Each row is a point on a landscape with many valleys, with its height.
From any point a ball rolls to the lowest of the 2 points nearest to it. It stops when none of these is lower. Distance is the straight distance between rows; heights are no part of it.
lor h=632: [-18  13  -9  45  12   2  17  26  14 -11  34  -3  -4   6  15 -11  24   6
 -25 -10   8 -21]
Gis h=343: [-18  -9 -22  10 -12  25  10  24 -17  -6   2  14  -3  14   8  20  -7 -11
   6  13   1 -17]
ninop h=282: [ -2  17  13  -4 -14  21   3 -25  11  19  18  -6   4  -1   3   2  16  27
   5  19 -32   9]
zasin h=356: [ 25   2  -3 -35 -24  28   0  -7  17  -2  16  -2  15 -17   2 -27   5   9
  -2  18  10  10]
Zoked h=664: [-24  18  11   5  13  11   7 -19  -1  11  -8  -4 -47 -19 -22  28   5   7
   6 -28 -14  -1]
Piro h=387: [ 14  10   3 -32   4 -18 -31  -4  12   1 -20  46  10 -34   4 -16 -34  13
   7  20   5   6]
Ved h=466: [ 16 -26 -11 -24  -8 -22  -3   0 -19 -45  -9  13  16 -14   3   1  -3 -14
   7  24  30   3]
Bupu h=328: [ 19  22   1 -20  -8 -12 -17  13  -2  29 -30  40   4   1   5  -8 -19 -21
 -11 -20  36  -8]
Kudub h=551: [-10  -4  13 -47 -26 -42  -6 -15 -35  14  -7  26 -14 -14  -5   6 -23  21
   6   3   9   9]
suk h=413: [ -8   9  -6 -11 -10 -21  26  11   9  20  15  34 -18  10  10  -5  -8  19
   6 -16  -2  14]
sene h=463: [ -9  13  -7 -16  13 -13  22   3  21 -16  17  -7 -30 -20 -14 -13  18   9
 -10 -28  29   5]
fep h=647: [-14  20   6  42  18  -7  20  12  16  -8  27 -25  16  18   6  10  25   4
 -29 -15 -20 -18]
zug h=230: [ -6  -8   4  22   7  35   9   0   0 -14   1  -1  20  12  -4   9 -14 -20
  -1 -19 -18  -2]
nam h=185: [ -6  11   4   1   2 -11 -57   8 -15   1 -15 -20   7  26 -16  12 -28  -1
  19  14 -17 -12]
kive h=445: [ 15 -23 -11   6   3 -16  14  -7 -22 -32  24  23  15  -7  25  13  -1 -19
   2   8  28   6]
Kados h=428: [ 28 -10  17  18  -2  19 -10   3  11  -5   6 -27  33   6  -1  -4  -3   1
 -10  16 -23  -3]
dano h=553: [-10  10   0  44  17  -9   2  -4  -6  -1 -15   3   4  31  -1  19   2 -26
  16  -8 -27 -18]
fafus h=589: [-18 -13 -15 -18 -12 -15  11  21 -10  -1   7  -1 -26   6   5   6  12  11
  13  12  16 -16]
vuzo h=436: [ 32   7  14 -12 -16 -14 -20  13  11  23  -1  14  11  -9   8 -15 -21  10
 -19  -4   9  35]
venil h=280: [  7 -23 -13  29  31 -24  16   6  -4 -29  19 -20 -24  -5   3  -2  -2  -8
   1  -4  42 -14]
vali h=431: [-24  21   6 -13   0   4 -10 -47 -30  37 -28   6 -20  -2 -17   5  -5  11
  -8  -4  11  18]
nubiv h=251: [  4  -5   6  20   4  10 -55  15 -24  15  -8 -20  22  15  15   9 -30  -3
   4  10  -6 -26]
rinum h=566: [-26 -11   4 -10 -18   5  -5 -10 -13  15  -2   0 -22 -15   7  26 -17  14
   2 -11 -30  10]
bozib h=533: [-19   8 -11  22  14   1  19  -8   4  20 -13   2  -9  34  -9   3  -5  -6
  14  -1 -11 -17]
saru h=591: [ 13   2   9  52   8  14  13  23  -9  14   8   2   4  24  12  25  18 -21
 -20  -8  -8  -9]
loza h=530: [  9  -6  -7  14  -5  15 -29   5  -5   0 -21  14  16   9   3 -24  13  -9
   2  30  20  18]
tive h=379: [ 18  -4 -13   0  -8 -14   4   4 -12  12 -27  21  -3   7   9 -10   5 -25
   2  -2  32  -1]
tutab h=373: [-25   2  14 -16  -1  -6 -23 -11 -38  18 -38 -17 -16  -5 -33  15  -3  -8
 -13   3   6  15]
ferol h=483: [  6   4   4 -23  -1  18 -29 -18   2  11 -13 -14   9  -8 -17 -30   3   3
  -8   5  22  30]
Gere h=426: [ -4 -31  -5   5  -1  18 -32 -14 -24   1  -5  -6  25  15  16 -24  -6 -20
  18  -4  11 -34]
suvav h=338: [-16 -29   3   4  17   2  -7   6   6 -12   3 -11 -25   0 -26  -2 -23   9
  20  -8  -7  19]
Nep h=385: [-23 -12 -15  10   1  -9  20  15  -2   1   2  23  -7  14   7  -1 -16   6
   2  -7  -2  21]
sep h=190: [-13 -15  -7   0   5  33  20  -3   2 -40  12  -9  31  -4   4   9   6 -16
  -7 -14  -4   3]
tasog h=380: [ 30 -12   2 -28 -12   7 -11   2  16 -14   5  14  12  -2  -6 -47   2  -3
  13  -1  28   6]
lag h=322: [ -8   1  -4  -5  11  -1   2 -15   7 -12   0 -31  15  12 -19  19 -25   7
  11  26 -26  -6]
nez h=617: [  7   0  -6  23  -2   2  32  28  15   9  21  13  -5   3  21 -16  26   7
 -11  -8  -7 -16]
sanul h=683: [-28  29  12  -6  -7   8   0 -25  -4  10   2  -2 -23   7 -11  33  14  10
  16 -18 -29 -10]
Rufa h=573: [ -8  -4  -6  50  24   2  25  -8 -17  -2  -1  10   3  12  17  31   8 -29
 -11 -11  -3  -6]
tif h=240: [ 24  -7 -14   0   9 -20  22   9  -1 -41  31  -8   3 -15  17   5  -5 -10
 -15  -7  49 -26]
Zatov h=482: [  0   8  19  19   0  -2  -4   8  22  13   3 -22   2   5  -3  13  21  19
 -16   8 -30  37]
Moli h=349: [ 25   9   3 -34   2 -21  -4 -11  24 -13 -16  18  10 -31  -6 -12  -6   7
   1  16  11  29]
peled h=386: [ 13   2   1  27  16  -3   2  11  19 -13   8 -29  -8  -1   0  15   1  -2
  18  12 -28 -38]
lofu h=303: [ -7 -13  -7  19  -5  18 -21  13 -13   0  -6  -3   8  16  10  11 -19  -9
  16  21 -17 -28]
bez h=611: [  7   0  -4 -13 -25   8  14   8  10  23  -5  17   2 -15  26 -13  18  -9
  -7 -22 -12  -1]
rosev h=569: [ -7 -11 -18   0  -9 -38  10  20  -7 -10   0  13  -3  23   8  -4  20   5
   9  24  21   9]
vune h=537: [-35  -7   2   0  -5 -12   9   2   1   4  21  -6 -21 -12  20  27  10  31
   0  -3 -31  12]
dema h=511: [ -9 -10   0 -44  -7 -54  12   6  -9 -21  -5  15  -1  -3 -11   2  -2  12
  10   6  23   2]
dav h=324: [ -8   2  11 -24  -8  -3  -5   8 -34   4 -19  -5 -36 -19 -42  16  -9   1
  -9  13  23  20]
pere h=606: [ -2  19   2  33   2  32  19  30  12  14   7   3  -4  10   0  22   5  -5
 -22  -6 -18   4]
tigug h=277: [ 40   3 -14  -2   3   6  28  24  20 -21  22 -11   4 -20  12  -4   2   3
 -12  17  33 -11]
Vasuf h=457: [ 32  17  13 -34  -9  -3 -26  -8  10  15   6   7  13  -6 -11 -28 -18  18
 -15   0  36  35]
bezam h=421: [  6   7 -10 -12  14  12 -39   7  -3  12 -18  24  -1 -36   9 -21 -41   8
  -7  10   9  16]
Lan h=427: [ 18 -31  -4  23  14 -11  30 -10 -18 -16  44   9   5   4  25  -1   4 -20
   2 -13  19 -10]
Tez h=384: [  4 -28   8   0 -10  -5  23  -4   8  14  17 -17  19  25   8 -27   6   9
  -8 -17 -16   9]
gikeb h=357: [-15 -11   5  -6  -4  -7  18 -25   8   4   3 -24  35  24   2   1   0  -1
   4 -11 -38  -7]
Sasud h=464: [-23 -14 -17 -19 -18   7 -19  -6 -26  15 -25   5   5  11   9 -14   6 -11
  13  14  12 -28]
lus h=354: [ -3  -8 -15  20  27  -2  12  -6   5 -24  -1 -21   6   4  -4  17 -19   0
  22  31 -16 -29]
fug h=359: [  5   9   7 -23 -14  16 -17   8 -22   6  -2  22 -45 -24 -26   7 -16   9
   4   3  21  10]
lebo h=375: [ 23  17  14  28  18  14  -3 -17  17  27 -23 -10  23   2  -1 -24  16 -19
 -16  -9 -22 -12]
luzod h=702: [-12  32   6  -1   3  22  -5 -21  17   6  -8   3   6  -8  -7   7   6  -6
  13  -8 -48 -13]
nizev h=508: [-16  -3  22  13   3  -8 -13  -3  16   6  11 -16 -20  -2  -3  15   9  28
  12  -8 -41  25]
Zof h=133: [-20   1  -7  15   5  15   5  11   3 -40  19 -28  17   0   6  26  22  -9
  -8  -4  -1 -21]
tepeg h=412: [ 10   4  14  38  30   6   9  17  35  -9  21 -18  -7  -7  -5  -9  17  13
   1   0 -30 -19]
simet h=438: [ -1  18  -8 -23   4 -19  31   6  19  -3  22  20 -10 -11  -2  -1  -9  16
  -7 -18  19   8]
bilak h=628: [ -8   2   9 -23   0 -21   2   9 -11 -20  19   2 -46 -40 -13  18  -1  26
  -4 -19  14  10]
lavul h=124: [  9  23   4   8  -8  -6 -30   2  -6 -10   1 -13  24  32  -8  -2  -6 -14
  20  -3 -28 -18]
tofi h=222: [ -6   3   0 -22  -6   3  17 -28   8   5  15 -18 -18 -11  -2   8  10  32
   3  14  -4  11]
soku h=279: [ -6   4   2   4   5  33 -12 -10  -3  27 -15 -16  18   9  -3  -3 -30 -14
 -12 -27 -14  -7]
kema h=407: [ 17 -28  -6  -5  -6 -14  25  10   6 -18  24  -4  15   3  17 -19   7  -2
   0 -22  15  -1]
fol h=57: [ -1  23   0  12  -5   2  -5  18  -3 -33  19 -20  25  29  -4  32  13 -12
  13  -2 -20 -18]
rariv h=312: [ -1 -17  -3  18  32  -4   7  13  16 -19  12 -37 -20   6 -24   3  -9   5
   6  -6  14  -2]
Niza h=191: [  3  -5 -13  22   8  15  14  12  -8 -33  28 -16   2  -7  18  19  23 -18
 -16  -2  32 -19]
muk h=571: [ -3 -10  -5 -40 -24 -27  -7 -16  -7  20  -5  21 -14 -17  21 -16  -9  17
  10  -1  -6   1]
nelek h=329: [  6  12   7  19   9  25 -11 -17  -4  20 -30 -11  24  15  -1  -1   5 -38
 -19 -30   4  -5]
nug h=532: [ 11  -3  19 -57 -15 -52  -2 -21  -3   3 -11  17   7 -16  -8   9 -24  15
  -1  10  12   0]
morik h=471: [-20  15   5 -20  -1  -9   3 -22 -11  14 -23  29 -27  -6 -28 -13   5   4
   5  -9  13  31]
bif h=590: [  0  -3  -9  -7 -16  21  -4   9  -3  25 -12  12 -13 -24  22   9 -18  -6
 -11  -9 -16   0]
repu h=391: [  0   0   0  -7  -9  16 -38  17 -13  24  -7  13 -31 -16  -7  -2 -34  15
   2   6   5  15]
Pese h=425: [-10  -4 -17   8   0  -5  -4 -19 -22  12 -39  -2   5  17   5  -3  19 -27
   3  17  15 -16]
pupo h=509: [-10   5  -5   5  10  18 -20 -13   8   2 -23  14  13   7 -20 -34  10  -4
   3  18   9  36]
viz h=281: [ -7 -11  -9 -20  -3  -5  10 -26   0  20 -10 -24  -3   6  -8   4 -19  13
   3  18  -6  -4]
nek h=398: [ 19 -28  -4  -2 -11  20 -15  -1  -4 -16   2   6   6   7   3 -41  15 -21
  20  -2  28 -15]
Tuku h=610: [-23   7  -6 -22 -10 -13   1  22 -11  -8   8  19 -51 -20  -6  12  12  15
  10  -3  15 -13]
kug h=439: [  3   9   2  10  17  16  12  14  32  -1   9 -13 -26 -18  -6  -5  20   2
  -1 -14  -2  -4]
Nite h=605: [ 27  -8   0  45  13   7  38   6  -1   8  19  11   3   9  19  -9  23  -9
 -20 -13  -1 -24]
Loper h=503: [-21  12 -15  -7   7  -5  23 -12  10  15 -21  11 -16   8 -12 -11  18  -1
   7   4   6  11]
lar h=550: [ 12 -12  -2  28  -4  -9   1  12  -2  -1  -2  13  10  20  14 -14  27  -2
   4  30  12  19]
vapi h=327: [ 10   2   5 -18 -27  29  13   1  14  10  30  13   9 -12  16 -16   9  24
  -6  10 -21  18]
Nup h=411: [  8  -2  -5   2  -6   1  -1  28   3   4   1  16  -4   4  -5   0 -18   5
  -8   5   8  38]
Rof h=406: [ 27  19  25  27  13  25 -26  -5   5   6  -2 -12  47   9  -7 -17  -3 -10
 -27 -13 -36  -1]
val h=727: [-25   1 -11 -11  10  17   6 -14  19 -37   8 -12  15   0  -7  -3  17   3
  24  19 -18 -20]
zenez h=323: [ -5   7   6  -1  -5   5  -1 -21  -8  17  -9 -26  45  21   6   9 -23 -13
 -17 -18 -32 -13]
Duzi h=629: [ 25 -16   0   5 -19 -10   6  -1   3  20 -13 -13  14  -7  35 -11  17 -15
 -17 -10  -3  -6]
fami h=314: [ 31   0  -9  -7   6  -7   9   8  16 -25 -11  -4  10 -27   3   2   6  -8
 -11  19  21  22]
lare h=488: [ -6 -18  -8 -37 -12 -17  -8  -4 -20 -10 -19   1   0 -11 -13 -12  -5   4
   4  24  17  14]
gevo h=454: [  8  10  16  14   0   0 -25  -3  16  14  -5 -28  22  15  -7  -5   6  15
  -4  35 -27  23]
kuro h=374: [ 18   6  18 -10 -11 -25  -6  20  12  10 -20  46  12  19   2  18 -15 -18
  -6 -22  28  -4]
zosi h=716: [-17  24  -2 -11   5   5 -15  -8  12 -25  -6  -3   0   4 -20   5  12  -7
  39   4 -31 -29]
Kip h=646: [-19   1  22  -1   1  -1   8 -28 -16  -5   5  -2 -52 -26  -8  19  10  29
   8 -28   1  14]

For each start below, name the point where the ball stops.
Gere => tofi
bif => soku
Gis => fol
nez => dav
sanul => Nep
fep => tofi
rosev => Nep

Call two points neighbours if one is among the 2 nearest of the other. Go from one point of each pair to the other, from neighbour to neighbour, staying as low as possible. Name the highest point that can't be avoided.
dav, Zof => bezam
tofi, Bupu => Sasud
tofi, Nep => sene
